A landscape with many peaks, sampled at points; each row gives a point and its height.
From any point a climber steps to the highest of the 2 points nearest to it. It stops when none of these is higher. Distance is the straight distance between rows; heights are no part of it.
(1436): [126, 122, 127, 136, 105, 142, 111, 109, 166,  88, 169, 155, 141, 143, 115,
 140, 142, 152, 152, 142, 132, 128, 158, 128, 106, 144, 106, 121, 144, 123]  (h 2.86)
(1095): [129,  99, 146, 180,  95, 138,  95, 121, 110,  74, 137, 156, 147, 120, 117,
 137, 114, 111, 117, 146, 133, 119, 169, 153, 114, 141,  80, 130, 130, 129]  (h 4.53)
(454): [ 99, 114, 126, 138,  99, 163, 107, 123, 134, 118, 164, 150, 183, 116, 121,
 132, 119, 142, 149, 138, 104, 110, 144, 162, 119, 132, 108, 147, 134, 149]  (h 2.35)
(1244): [139, 150, 135, 112, 124, 119, 183, 140, 142, 144, 161,  97, 135, 159, 122,
 118, 143, 129, 147, 107, 118, 107, 135, 110,  96, 150, 147, 139, 148,  94]  (h 5.67)
(467): [129, 139, 164, 126, 113, 165, 107, 132, 113, 130, 124, 113, 164, 103, 112,
 100,  96, 115, 141, 102, 168, 110, 124, 150, 134, 135, 155, 166, 110, 127]  (h 0.53)
(887): [131, 125, 110, 109, 125, 139, 137, 134, 151, 140, 139, 164, 111, 150, 116,
 133, 130, 129, 102, 147, 117, 120, 137,  77, 116, 117, 128, 117, 132, 120]  (h 4.30)
(1098): [134, 147, 116, 123, 162, 112,  98, 106, 117, 165,  86, 118, 136, 121, 103,
 120, 156, 152, 130, 136, 140, 128, 118, 156, 148,  87, 143, 123, 111, 149]  (h 3.47)
(751): [120, 121, 125, 131, 132, 109, 150, 133,  94, 161, 123, 101, 133, 109, 171,
 128, 130, 134, 122, 143, 102, 121, 101, 132, 121, 119, 127, 136, 128, 103]  (h 4.79)
(45): [138,  97,  91, 125, 119, 136, 136, 126, 141, 113, 154, 149,  99, 123, 139,
 130, 158, 114, 113, 139,  89, 114, 124,  73, 103, 131, 135, 111, 116, 103]  (h 4.04)
(161): [108, 171, 153, 117, 145, 108, 136, 155, 101, 174,  79, 136, 136,  98, 121,
 140, 104, 134, 124, 124, 134, 156,  71, 118, 166, 126, 161, 131,  92,  94]  (h 3.82)
(32): [111,  95, 114, 143, 140, 132,  89, 102, 120, 102, 135, 118, 130, 117, 151,
 115, 167, 137, 113, 141,  87, 160, 105, 118, 115, 115, 108,  91, 123, 167]  (h 6.42)
(1490): [ 77, 135, 144, 120, 151,  92, 115, 113,  98, 143, 112, 133, 114, 116, 149,
 135, 123, 113, 109, 117, 109, 150,  53, 123, 121, 120, 174, 110, 116, 147]  (h 3.36)
(1259): [130, 148, 134, 119, 140, 126, 153, 148, 105, 168,  88, 105, 142, 119, 130,
 141,  98, 130, 145, 128, 152, 137, 103, 123, 173, 113, 140, 151, 104, 120]  (h 4.00)
(1082): [155, 101,  84,  90, 105, 131, 146, 147, 169,  99, 159, 148,  94, 118, 122,
 111, 133, 127, 126, 109, 134, 106, 135,  95, 134, 132, 127, 107, 143,  89]  (h 3.18)
(444): [169, 138, 148, 107,  87, 134, 190, 142, 123, 142, 137, 135, 137, 137, 118,
 128, 116, 118, 146, 132, 127,  86, 130, 144,  98,  97, 114, 136, 131, 127]  (h 0.39)
(612): [130, 154, 148, 122, 160, 121,  97, 123, 107, 142,  88, 103, 121, 114, 117,
 115, 109, 124,  93, 122, 117, 161,  78, 143, 157, 129, 138, 132, 142, 162]  (h 2.84)
(1080): [147, 136, 125, 146, 113, 150, 141, 147, 117, 115, 146, 101, 127, 133, 137,
 110, 124, 104, 110, 123, 140, 107, 122, 101,  92, 125, 176, 167, 100, 106]  (h 5.45)
(5): [112, 155, 116, 134, 179,  88,  97, 113, 123, 170, 114, 105, 118, 152, 113,
 119, 152, 148, 131, 123, 137, 150, 111, 135, 171, 113, 124, 140, 133, 163]  (h 3.28)
(476): [135, 109, 111, 135, 124, 153,  90, 124, 151,  86, 159, 150, 110, 102, 117,
 116, 149, 117, 125,  96, 123, 148, 116,  84, 116, 154, 134, 118, 100, 106]  (h 4.10)
(888): [ 87, 109,  80, 104, 148,  95, 107, 127, 144, 139, 145, 147, 110, 137, 136,
 148, 151, 159, 140, 114, 105, 160, 133, 128, 126, 129, 121,  97, 140, 149]  (h 5.24)
(290): [121,  92, 146, 163, 103, 138,  87, 127, 156,  67, 155, 138, 145, 130, 128,
 105, 116, 111, 139, 156, 130, 142, 154, 145, 130, 146,  81, 147, 148, 157]  (h 4.05)
(1385): [133, 104,  99, 111, 139, 122,  93, 144, 151, 125, 127, 145, 122, 116, 135,
 119, 126, 150, 130, 107, 158, 151, 137, 125, 169, 134,  89,  92, 143, 125]  (h 3.33)
(1478): [125, 119, 141,  93, 156, 112,  97, 117, 101, 131, 131, 109, 101, 111, 131,
 109, 125, 119, 106, 121, 140, 162,  84, 104, 133, 128, 146, 116, 114, 185]  (h 2.92)
(312): [102, 131, 127, 105, 119, 135, 133, 111, 140, 156, 160, 130, 169, 150, 101,
 124, 142, 141, 151, 148, 104, 134, 135, 142, 107, 130, 143, 157, 129, 150]  (h 2.73)
(252): [145, 103, 101,  83, 129, 111, 154, 153, 153, 114, 177, 132, 100, 149, 131,
 107, 142, 134, 139, 110, 110, 125, 131, 108, 114, 147, 106,  87, 164, 107]  (h 3.38)
(1481): [117, 151, 135, 139, 148, 117, 133,  82, 119, 128, 113, 104, 153, 148,  97,
 139, 175, 167, 165, 103, 154, 118, 149, 160, 139, 125, 139, 132, 113,  93]  (h 1.94)
(245): [143, 133, 141, 135, 150, 122, 107,  97, 134, 106, 102, 118, 117, 155, 103,
 110, 132, 121, 125, 147, 173, 136, 151, 139, 128, 127, 132, 122, 117, 171]  (h 3.57)
(582): [144, 136, 146, 140, 118, 140, 134, 126, 120, 134,  74, 171,  97, 139, 101,
 141, 103, 107, 110, 162, 146, 114, 154, 126, 101,  87, 136, 114, 107, 150]  (h 2.39)
(1144): [148, 120, 141, 144, 115, 120, 133,  90, 132,  94, 148,  95, 148, 151, 135,
 117, 155, 136, 153, 133, 156, 112, 173, 162, 118, 136,  95, 127, 151, 127]  (h 1.69)
(1333): [132,  98, 108, 125, 140, 108, 156, 119, 111, 122, 150,  89, 124, 138, 185,
 140, 172, 138, 128, 120, 100, 123, 138, 117, 106, 134, 114, 120, 157,  96]  (h 6.56)
(959): [105, 144, 126, 128, 151, 121,  89, 107, 152, 128, 141, 120, 152, 157,  89,
 122, 137, 139, 150, 131, 150, 146, 162, 162, 133, 141, 117, 134, 140, 167]  (h 3.19)
(669): [143, 150, 128,  91, 142, 124, 121, 113, 116, 151,  95, 108,  98, 123, 123,
 137, 133, 123, 131, 144, 150, 132, 115, 101, 122,  92, 175, 120,  97, 145]  (h 3.79)
(1040): [109,  84, 104, 123, 120, 136,  93, 152, 150, 111, 150, 158, 110, 111, 143,
 110, 105, 110, 102, 129, 109, 150, 103,  97, 141, 157,  94, 110, 124, 149]  (h 6.35)
(616): [162, 117, 136, 106,  77, 125, 188, 157, 108, 153, 132, 107, 142, 136, 127,
 126, 104, 108, 140, 140, 125,  91, 138, 158, 134, 104, 103, 140, 153, 167]  (h 0.47)
(1025): [126, 145, 131, 125, 129, 122, 125, 107, 171,  67, 140, 146, 110, 171,  65,
 112, 124, 112, 146, 145, 156, 124, 175, 135, 101, 155, 122, 124, 123, 143]  (h 1.35)
(223): [136, 135, 113, 167, 168, 120, 129, 118, 147, 109, 114, 125, 116, 160, 148,
 129, 147, 148, 125, 121, 149, 120, 162, 139, 152, 136,  98, 110, 149, 112]  (h 5.88)
(1023): [ 98, 110, 114, 146, 141, 123, 105, 134, 136, 102, 141, 165, 112,  99, 156,
 162, 152, 164, 126,  95, 108, 154, 105, 121, 121, 152, 108,  92, 126, 106]  (h 5.75)
(860): [176, 145, 138, 118, 146, 149, 101, 121, 139, 102,  94, 137,  90,  92, 119,
 102, 131, 125, 102,  93, 161, 119, 110, 104, 129, 122, 160, 114, 106,  89]  (h 4.11)
(783): [139, 165, 119, 109, 143, 103, 198, 132, 128, 169, 105, 100, 109, 152, 145,
 146, 135, 138, 144, 144, 118, 118, 118, 107, 131,  93, 140, 129, 121,  99]  (h 6.33)
(319): [124, 133, 131, 126, 108, 144, 131, 128, 107, 138, 155, 119, 141, 133, 134,
 122, 128, 116, 120, 136,  93, 111, 111,  98,  92, 133, 171, 149, 107, 117]  (h 5.15)
(1053): [125, 136, 113, 123, 131, 133, 100, 145, 148, 134, 135, 167, 127, 100, 134,
 122, 104, 134, 112, 117, 151, 129, 134, 120, 146, 158, 111, 115, 132, 108]  (h 3.56)
(588): [160, 170, 135, 123, 122, 142, 177, 130, 139, 157, 105, 102, 112, 165, 140,
 140, 124, 126, 144, 136, 140, 109, 130, 112, 104,  97, 176, 144, 107, 106]  (h 6.03)
(529): [ 90, 146, 139, 146, 114, 142, 124, 144, 114, 163, 142, 133, 179, 124, 141,
 122, 116, 132, 129, 121, 104, 126, 115, 120, 127, 159, 150, 162, 115,  85]  (h 5.05)
(897): [ 75, 123, 129, 140, 146, 121,  98, 113, 131, 125, 158, 101, 132, 138, 142,
 149, 171, 148, 153, 100,  95, 177, 126, 116, 109, 151, 127, 130, 111, 160]  (h 4.09)
(569): [ 90,  95, 101, 118, 105, 114, 125, 163, 114, 159, 163, 117, 156, 118, 153,
 132,  96, 119, 119, 151,  83, 134, 120, 137, 154, 118, 110, 133, 151, 162]  (h 2.20)
(1096): [119, 140, 119, 149, 181, 115, 143, 119, 139, 131, 127, 116, 107, 152, 157,
 135, 149, 138, 129, 104, 130, 133, 149,  98, 132, 151, 123, 119, 138,  93]  (h 6.27)
(957): [ 89, 137, 115, 118, 154, 114, 132, 114, 149, 141, 168, 114, 133, 151, 114,
 151, 184, 164, 154, 111,  91, 157, 137, 127,  98, 133, 125, 134, 139, 130]  (h 3.83)
(754): [ 77,  99,  95, 116, 126, 124, 113, 136, 139, 125, 148, 166, 115, 112, 156,
 134, 126, 138, 120, 120, 100, 166, 111, 105, 121, 151, 118,  99, 127, 138]  (h 5.69)
(1399): [151,  68,  91, 132,  96, 147, 123, 149, 184,  87, 172, 156, 119, 133, 121,
 131, 141, 133, 136, 148, 104, 131, 138, 114, 142, 134,  84,  89, 141,  90]  (h 3.46)
(847): [127, 125, 122,  98, 124, 114, 135, 140, 118, 145, 136,  98, 129,  95, 143,
 119,  96, 130, 143,  87, 159, 121, 120, 137, 156, 171, 144, 140, 130, 100]  (h 5.73)
(129): [129, 127, 154, 122, 107, 145, 130, 115, 105, 141, 140,  99, 186, 110, 119,
 105, 121, 127, 145, 129, 146, 101, 140, 155, 140, 135, 130, 160, 125, 128]  (h 0.44)
(586): [195, 126, 138, 130, 127, 158,  93, 106, 134,  77, 107, 138, 116,  75, 116,
 105, 141, 132, 101, 108, 143, 119, 101, 132, 137, 129, 122, 112, 122, 111]  (h 3.90)
(1126): [130, 154, 143, 121, 153, 111, 133, 146, 117, 163,  83, 138,  97,  89, 152,
 132, 117, 129, 109, 111, 134, 137,  90, 115, 139, 124, 161, 110, 112,  82]  (h 3.70)
(295): [148, 122, 129, 155, 118, 122, 129, 102, 114,  90,  91, 150, 122, 136, 104,
 143, 114, 128, 126, 145, 159, 115, 183, 160, 114, 127,  98, 117, 119, 129]  (h 0.86)
(1069): [121, 144, 148, 146, 138, 118, 128, 139,  95, 156,  80, 112, 152,  98, 152,
 131, 132, 133, 112, 148,  95, 117,  95, 139, 147, 102, 124, 137, 109, 104]  (h 4.49)
(1383): [172, 125, 105, 107, 106, 146, 152, 140, 165,  92, 148, 160, 108, 126,  92,
 112, 110, 125, 124, 124, 169, 100, 154, 109, 128, 132, 131, 141, 116,  92]  (h 3.02)
(233): [136,  85,  96, 132, 118, 121, 152, 124, 135,  98, 162, 133,  89, 132, 162,
 147, 170, 124, 133, 108, 101, 127, 125,  89, 103, 131, 131, 113, 125,  64]  (h 3.77)
(313): [124, 146, 163, 136, 104, 121, 176, 133, 126, 141, 114, 121, 139, 161,  86,
 133,  99, 117, 137, 146, 139, 113, 161, 154, 115, 120, 125, 159, 125, 148]  (h 1.14)
(1419): [146, 148, 141,  99, 145, 133, 111, 134, 152, 119, 147, 112, 108, 146, 114,
 104, 102, 113, 131, 120, 177, 130, 143,  99, 140, 142, 177, 142, 124, 135]  (h 0.70)
(29): [ 94, 127, 111,  92, 143, 127,  93, 121, 162, 139, 161, 134, 139, 135, 102,
 118, 133, 136, 138, 142, 129, 162, 136, 132, 117, 144, 131, 145, 131, 174]  (h 2.95)
(650): [134, 103,  99, 138, 103, 143, 127, 121, 171,  96, 172, 131, 127, 138, 147,
 149, 154, 145, 139, 139, 100, 139, 142,  97, 104, 137,  94, 110, 158, 100]  (h 3.12)
(953): [156, 115, 133, 114, 120, 104, 143, 107, 146,  84, 153, 109, 144, 171,  89,
 118, 141, 129, 163, 146, 133, 125, 153, 168,  96, 140,  95, 117, 153, 149]  (h 1.54)
(1161): [151, 102, 130, 178, 102, 157, 113, 127, 142,  87, 128, 164, 125, 112, 128,
 120, 136, 107,  98, 140, 132, 108, 142, 123, 130, 128,  97, 127, 128, 122]  (h 4.97)
(886): [ 86, 130, 129, 148, 161,  87, 125, 116,  94, 140, 118,  86, 137, 124, 160,
 122, 174, 146, 145,  88,  93, 163, 101, 145, 141, 144, 122, 134, 133, 132]  (h 2.85)
(1059): [116, 109, 151, 135, 109, 147, 116, 150, 150,  98, 159, 170, 115, 132,  89,
 103,  89,  84, 124, 161, 136, 130, 142, 116, 120, 132, 115, 145, 138, 157]  (h 1.11)
(487): [106, 132, 128, 124, 112, 132, 108, 141, 121, 126, 156, 120, 141, 103, 149,
 121, 111, 125, 136,  96, 124, 135, 109, 119, 124, 175, 149, 154, 120, 114]  (h 5.39)
(1068): [143, 107,  90,  99, 140, 102, 142, 147, 126, 151, 101, 145, 108, 109, 161,
 147, 119, 137, 126, 137, 141, 119, 132, 120, 139, 111, 118, 107, 139,  81]  (h 2.88)
(399): [103, 134, 147, 149, 183, 125, 100, 104, 128,  86, 144, 117, 111, 122, 140,
 144, 174, 151, 144,  78, 102, 173, 108, 117,  97, 159, 128, 108, 112, 146]  (h 4.34)
(553): [135, 112, 134, 126, 110, 126, 138, 140,  94, 138, 146,  82, 137, 118, 168,
 121, 109, 113, 115, 129, 125, 112, 122, 118, 143, 136, 139, 158, 124, 131]  (h 5.18)
(176): [114, 156, 169, 134, 126, 153, 165, 149, 116, 165,  96, 122, 151, 167, 131,
 161,  99, 114, 135, 159, 118, 133, 100,  90, 157,  98, 161, 159,  93, 134]  (h 7.40)
(491): [117, 146, 104, 113, 166, 106, 177, 131, 128, 159, 127, 120,  99, 171, 141,
 145, 132, 142, 136, 120, 109, 130, 136,  96, 123, 127, 148, 115, 146,  94]  (h 6.62)
(780): [131, 152, 139, 125, 144, 142, 106, 114, 143, 125, 142, 104, 138, 136, 112,
 106, 118, 126, 144, 101, 167, 118, 143, 118, 138, 166, 153, 149, 122,  97]  (h 0.62)
(1004): [129,  97, 121, 128, 134, 124, 110, 103, 124, 116, 137, 100, 128, 109, 159,
 126, 176, 131, 134, 115, 113, 142, 121, 114, 115, 140, 116, 115, 137, 123]  (h 7.27)
(174): [152, 154, 138, 171, 170, 120, 108,  99, 121, 123,  90, 110, 120, 136, 135,
 114, 145, 138, 110, 121, 150, 136, 125, 161, 148, 136,  93, 115, 160, 133]  (h 5.43)
(1482): [140, 146, 159, 173, 159, 143, 106, 107, 127, 108, 109, 110, 123, 136, 143,
 119, 152, 129,  89, 123, 117, 144, 112, 120, 129, 144, 124, 126, 140, 137]  (h 4.99)
(119): [109, 156, 148, 142, 148, 108, 107,  94, 131, 143, 117, 112, 139, 168,  93,
 112, 131, 126, 134, 153, 153, 142, 161, 148, 132, 128, 139, 153, 117, 184]  (h 3.37)
(1367): [106, 119, 114, 117, 125, 135,  87, 127,  92, 146, 115, 133, 177,  72, 136,
 114, 130, 141, 128, 115,  99, 129,  96, 162, 147, 125, 131, 126, 119, 142]  (h 2.09)
(264): [129, 138, 146, 122, 160, 109, 109, 113,  91, 116, 103,  97, 129,  87, 158,
 116, 145, 133, 108,  92, 110, 145,  75, 155, 127, 138, 147, 111, 131, 105]  (h 7.26)
(1065): [135,  86, 108, 138,  85, 160, 108, 135, 132,  85, 171, 161, 158, 101, 141,
 135, 132, 130, 122, 138,  92, 105, 126, 116, 112, 117, 114, 128, 121, 107]  (h 2.45)
(118): [119, 123, 131,  81, 111, 112, 137, 155, 116, 133, 168, 102, 123, 118, 135,
 131,  83,  89, 119, 118, 136, 141, 103, 103, 145, 152, 166, 147, 122, 161]  (h 6.06)
(1460): [135, 121, 137,  82,  97, 125, 163, 154, 102, 149, 173,  82, 138, 121, 139,
 120,  94, 103, 135, 123, 109, 121, 117, 122, 145, 143, 142, 162, 136, 137]  (h 5.61)
(10): [138, 101, 108, 127,  90, 152, 106, 128, 145, 111, 157, 170, 157, 114, 132,
 148, 138, 158, 139, 130, 129, 116, 149, 140, 116, 137, 109, 113, 135,  91]  (h 2.66)
(557): [139, 160, 144, 138, 136, 152,  92, 124, 134, 122,  88, 165, 157,  84, 105,
 124, 122, 161, 111, 114, 132, 121,  96, 160, 138, 140, 135, 115, 130,  95]  (h 4.01)
(1029): [154, 157, 154, 141, 146, 149, 115, 114, 124, 127,  73, 122, 140,  92, 132,
 128, 136, 146, 111, 123, 134, 112,  98, 156, 126, 120, 146, 124, 114,  96]  (h 4.19)
(384): [133, 143, 148, 138, 103, 154, 174, 148, 116, 163,  81, 148, 113, 128, 128,
 161,  91, 108, 137, 151, 141, 112, 140, 146, 154,  64, 131, 127, 118, 148]  (h 2.10)
(894): [114, 114, 151, 120,  93, 156, 119, 154, 124, 127, 158, 141, 132, 121, 108,
 111,  87,  90, 116, 151, 118, 119, 132, 114, 117, 104, 153, 154, 132, 184]  (h 0.96)
(1232): [142, 143, 146, 127, 176, 122, 103,  94, 107, 123,  97,  94, 108, 118, 142,
 120, 172, 139, 140, 100, 129, 138, 108, 132, 119, 125, 146, 115, 128, 119]  (h 6.72)
(247): [133, 121, 122, 119, 162, 131,  97, 112, 131, 101, 127, 145,  96, 107, 126,
 120, 157, 124, 118,  81, 128, 140, 110,  97, 120, 148, 144, 103, 118, 112]  (h 4.33)
(815): [124, 145, 134, 167, 158, 145,  97, 113, 144,  92, 130, 123, 109, 126, 138,
 124, 166, 138, 107,  97, 102, 164,  96,  95, 111, 150, 128, 112, 132, 118]  (h 4.62)
(800): [168, 120, 154, 152, 118, 128, 138, 110, 121, 105, 111,  87, 125, 130, 143,
 117, 121, 105, 118, 137, 169, 104, 156, 144, 129, 127, 112, 146, 128, 142]  (h 3.29)
(358): [105, 156, 126, 148, 155,  98, 106, 117,  94, 153, 103,  99, 142, 120, 131,
 111, 147, 138, 121, 122, 109, 166,  81, 143, 154, 132, 120, 138, 131, 166]  (h 3.08)
(1077): [131, 144, 117,  74, 153, 108, 118, 106, 130, 165, 118, 107, 120, 143,  96,
 132, 139, 144, 139, 130, 152, 138, 123, 133, 140,  95, 160, 132, 113, 171]  (h 3.64)
(452): [113, 158, 136, 114, 123, 127, 192, 168, 113, 162, 123, 118, 141, 157, 140,
 165,  96, 109, 137, 149, 121, 152, 100,  90, 170, 134, 169, 152, 117, 117]  (h 6.95)
(431): [ 80, 114, 134, 109, 135,  99, 117, 123, 117, 145, 152, 130, 108, 118, 139,
 129, 103, 109, 104, 125, 121, 176,  78, 108, 136, 137, 155, 115, 127, 175]  (h 3.16)
(530): [137,  77,  76, 143, 112, 146, 118, 143, 169,  82, 172, 144,  98, 111, 111,
 121, 144, 117, 131, 116, 104, 135, 115,  93, 142, 154, 104, 116, 115,  90]  (h 3.78)
(1299): [137, 134, 146, 145,  87, 130, 176, 127,  98, 136,  79, 118, 140, 131, 109,
 136, 110, 126, 153, 128, 139, 106, 169, 162, 128,  99, 116, 147, 128, 120]  (h 1.05)
(1368): [107, 115, 126, 108, 102, 128, 151, 168, 122, 165, 160, 157, 141, 139, 126,
 140,  88, 112, 127, 152, 108, 113, 138, 133, 144, 101, 114, 142, 160, 162]  (h 1.97)
(436): [139, 106, 122, 172, 125, 142, 103, 137, 158,  92, 133, 149, 110, 120, 136,
 100, 116, 104,  96, 134, 125, 138, 116,  97, 152, 155,  73, 123, 126, 141]  (h 5.57)
(277): [137, 122, 134, 135, 109, 125, 134, 104, 108, 130,  92, 128, 149, 130, 109,
 146, 129, 142, 150, 135, 151, 100, 176, 191, 130, 117, 106, 128, 123, 123]  (h 0.95)
(1483): [161, 151, 149, 164, 145, 134, 112, 106, 137, 110,  78, 137, 111, 127, 120,
 119, 122, 125, 100, 131, 173, 108, 138, 130, 128, 119, 128, 114, 114, 133]  (h 3.76)
(1166): [147, 126, 141, 112, 147, 134,  99, 141, 111, 143, 102, 132, 110,  96, 140,
 121, 103, 120,  87, 137, 139, 149,  85, 114, 154, 129, 131, 121, 124, 164]  (h 2.70)
(641): [144, 113, 120, 128, 104, 119, 180, 130, 127, 144, 154,  94, 149, 141, 159,
 130, 151, 129, 139, 126,  97, 101, 139, 127, 109, 134, 121, 142, 155,  93]  (h 6.02)
(1269): [121,  99, 110, 127, 109, 103, 133, 146, 115, 152, 135, 104, 157, 150, 116,
 127, 127, 123, 137, 148, 137, 128, 146, 176, 160,  94,  91, 150, 149, 188]  (h 2.76)
(1141): [119, 118, 132, 140,  88, 110, 158, 159, 129, 125, 128, 157, 143, 151, 105,
 138,  95, 117, 141, 148, 135, 109, 172, 175, 124, 127,  77, 123, 172, 142]  (h 0.67)
(550): [165, 137, 135, 109, 145, 133, 116, 129, 126, 129,  92,  98,  94, 106, 132,
 120, 142, 128, 133, 111, 160, 119, 119, 111, 118, 123, 180, 128, 100, 104]  (h 3.96)
(570): [140, 151, 150, 125, 127, 143, 144, 139,  99, 168,  82, 106, 138, 106, 154,
 134, 121, 124, 133, 143, 125, 115,  88, 133, 139,  91, 166, 146,  75, 105]  (h 4.22)
(591): [168, 108, 132, 139, 110, 133, 149, 114, 136, 101,  81, 174,  72, 141,  92,
 125, 116, 108, 115, 159, 145,  95, 159, 124, 116, 109, 119, 105,  99, 136]  (h 2.51)
(466): [122, 126, 144, 167, 135, 113, 123, 116,  95, 102, 128,  92, 121,  89, 183,
 118, 154, 122, 116,  88,  89, 153,  82, 143, 114, 152, 138, 118, 151, 109]  (h 6.63)
(1291): [133, 157, 132, 108, 137, 107, 143, 110, 158,  96, 147, 120, 124, 172,  81,
 119, 137, 142, 167, 143, 164, 113, 172, 159,  99, 141, 113, 108, 145, 135]  (h 1.44)
(1505): [ 91, 139, 148, 164, 121, 146, 114, 121, 131, 134, 147, 147, 190, 132, 107,
 139, 122, 137, 142, 138, 130, 119, 158, 168, 119, 149, 114, 151, 120, 120]  (h 2.18)
(1280): [123, 129, 111,  97, 157,  98, 118, 137, 124, 133, 128, 133,  98,  96, 145,
 126, 108, 139, 141,  69, 156, 127, 123, 119, 153, 153, 144, 101, 136,  87]  (h 6.04)
(632): [112, 153, 123, 133, 132, 141,  96, 150, 126, 162, 108, 166, 165,  86, 122,
 125, 101, 149, 112, 117, 132, 125, 109, 151, 157, 136, 103, 126, 134, 112]  (h 3.80)
(893): [ 91, 123, 139, 130, 104, 153, 111, 126, 119, 145, 146, 150, 172, 139, 104,
 131, 122, 127, 130, 155, 102, 108, 148, 138, 113, 104, 135, 147, 122, 167]  (h 2.54)
(1408): [107, 130, 136, 128,  95, 154, 149, 141, 118, 152, 105, 169, 109, 138, 108,
 161,  97, 100, 110, 164, 130, 122, 145, 131, 125,  65, 130, 127, 127, 177]  (h 2.24)
(403): [118, 131, 140, 127, 134, 105, 131, 127, 108, 139, 117, 133, 101,  90, 151,
 124, 126, 110, 108, 118, 110, 141,  78, 106, 112, 120, 178, 118, 106,  98]  (h 3.55)
(132): [101, 146, 121, 145, 126, 153, 131, 130, 140, 148, 150, 144, 157, 141, 138,
 144, 128, 142, 120, 132,  98, 117, 131, 101,  97, 151, 141, 147, 119, 105]  (h 4.86)
(164): [116, 125, 103, 134, 155, 119, 139, 111, 165, 128, 127, 147, 112, 186, 121,
 138, 166, 138, 125, 155, 108, 137, 148, 110, 108, 122, 107, 104, 154, 136]  (h 3.44)
(697): [116, 133, 124, 155, 131, 128, 117, 129, 107, 112, 133, 128, 128,  87, 175,
 136, 149, 154, 127,  93,  96, 130, 106, 135, 121, 153, 114, 102, 148,  76]  (h 6.05)
(268): [153, 134, 151, 127, 100, 102, 193, 158, 116, 144, 126, 126, 135, 164,  98,
 133, 103, 115, 155, 142, 132, 100, 149, 168, 105, 114,  71, 119, 160, 166]  (h 0.57)
(1238): [177, 127, 115, 115,  99, 139, 167, 113, 140, 106,  86, 139,  77, 133, 118,
 123, 118, 119, 125, 137, 156,  92, 155, 123, 114,  92, 124, 126, 107, 119]  (h 2.62)
(1182): [143, 133, 153, 118,  96, 161, 142, 149, 129, 143, 135, 141, 124, 121, 123,
 126,  90,  89, 130, 135, 154, 112, 137, 115, 129, 104, 161, 152, 122, 159]  (h 0.85)
(350): [101, 126,  94,  79, 152,  81, 119, 133, 138, 164, 142, 127, 105, 148, 127,
 139, 131, 136, 129, 126, 125, 176, 114, 120, 141, 111, 134, 112, 142, 174]  (h 4.88)
(1034): [126, 145, 162, 162, 135, 151, 145, 143, 118, 159,  96, 129, 129, 160, 132,
 144, 109, 106, 112, 155, 129, 127, 132, 113, 123,  97, 155, 146, 106, 147]  (h 6.91)
(1282): [151, 158, 138, 135, 106, 144, 170, 141, 140, 127, 145, 116, 132, 171, 116,
 126, 128, 129, 127, 125, 128, 103, 136, 104,  91, 135, 163, 160, 119,  88]  (h 5.74)
(819): [133, 113,  97, 110, 140, 115, 155, 134, 150,  91, 167, 122,  83, 150, 145,
 133, 166, 143, 136,  88, 110, 134, 150,  90, 111, 145, 118,  99, 146,  81]  (h 3.59)
(1522): [132, 126, 129, 100, 119, 131, 175, 162, 116, 164, 114, 133, 125, 126, 141,
 153,  96, 114, 117, 150, 121, 123, 129, 129, 171,  88, 129, 143, 137, 159]  (h 1.95)
(1201): [109, 142, 133, 109, 122, 113, 151, 160, 108, 160, 144, 120, 120, 125, 159,
 157,  82,  91, 122, 132, 131, 159,  87,  90, 167, 152, 162, 140, 118, 135]  (h 6.53)
(768): [138, 129, 142, 107,  77, 158, 176, 116, 120, 130, 139, 122, 161, 132, 103,
 121, 130, 130, 160, 128, 136,  95, 141, 156, 110, 123, 134, 156, 125, 128]  (h 0.35)
(99): [116, 127, 108, 145, 138, 148, 108, 121, 138, 149, 121, 173, 136, 127, 129,
 145, 137, 132, 103, 159, 105, 112, 135, 111, 112, 120, 127, 123, 122, 113]  (h 4.56)
(1176): [143,  97, 124, 133,  91, 119, 137, 139, 120,  86, 112, 163, 135, 133,  97,
 146, 109, 115, 145, 145, 140, 107, 185, 174, 121, 128,  82, 111, 149, 113]  (h 0.76)
(1285): [163, 161, 148, 151, 163, 146, 122, 109, 140, 102,  61, 132, 115, 112, 130,
 122, 140, 134,  83, 137, 125, 123, 103, 139, 131, 104, 134, 104, 135, 109]  (h 3.99)
(424): [135, 101, 144, 150, 114, 111, 144, 116, 106, 125, 110,  94, 137, 142, 129,
 125, 124, 112, 128, 160, 144, 115, 165, 177, 134, 115,  97, 145, 144, 179]  (h 3.03)
(611): [109, 128, 132, 122, 130, 141,  91, 140, 103, 134, 119, 164, 127,  98, 129,
 114,  88, 115,  95, 129, 106, 139,  89, 109, 128, 130, 147, 121, 123, 155]  (h 2.49)
(1155): [177, 121,  98, 117, 119, 125, 157, 140, 143, 119, 103, 146,  99, 111, 153,
 134, 138, 132, 120, 132, 146,  89, 144, 114, 128, 107, 128, 119, 120,  87]  (h 2.74)
(1437): [100, 144, 108, 130, 181, 122, 129, 102, 146, 138, 132, 134, 115, 168, 110,
 152, 181, 157, 151, 131, 121, 146, 159, 125, 108, 115, 138, 113, 124, 134]  (h 3.65)
(951): [120,  91, 102, 138, 117, 114, 112, 153, 101, 161, 120, 120, 161, 126, 151,
 126, 127, 137, 122, 150, 111, 129, 125, 162, 161,  95,  95, 134, 144, 164]  (h 2.50)
(590): [ 94, 119, 121, 105, 124, 132,  76, 145, 124, 134, 146, 146, 150,  92, 129,
 120, 105, 137, 122, 124, 110, 145,  95, 134, 129, 140, 134, 124, 119, 168]  (h 2.30)
(367): [157, 157, 144, 103, 121, 141, 153, 134, 140, 136, 126, 123, 106, 147, 102,
 128, 100, 110, 132, 137, 163, 124, 144, 112, 134, 119, 156, 138, 115, 147]  (h 0.77)
(627): [105, 164, 142, 176, 142, 136, 115,  94, 138, 136, 126, 124, 165, 146, 103,
 137, 149, 148, 145, 122, 147, 133, 155, 143, 132, 140, 138, 143, 115, 103]  (h 2.05)
(870): [126, 129, 143, 130, 120, 134, 137, 127, 140, 117, 145, 154, 131, 160,  86,
 113, 109, 112, 135, 155, 135, 121, 167, 140,  98, 135, 120, 140, 140, 146]  (h 1.24)
(108): [130, 103,  90, 117, 141, 110, 111, 144, 117, 135, 117, 133, 125,  99, 172,
 136, 144, 149, 127, 122, 129, 139, 122, 142, 154, 129,  97, 102, 148,  99]  (h 3.07)
(349): [141, 112, 142, 148, 114, 136, 111, 131, 141, 114, 151, 108, 135, 138, 138,
 105, 105, 109, 121, 132, 153, 130, 157, 142, 134, 155,  95, 143, 147, 154]  (h 3.61)
(291): [122, 134, 118, 134, 122, 103, 135,  99, 136, 127, 145,  97, 160, 156, 111,
 134, 162, 166, 175, 114, 139, 113, 159, 181, 138, 125, 112, 138, 143, 114]  (h 1.84)

For each start below, name the point where the climber stops.
(612) => (860)
(1436) => (491)
(957) => (491)
(1291) => (1029)
(1082) => (1282)
(403) => (176)
(1368) => (1040)
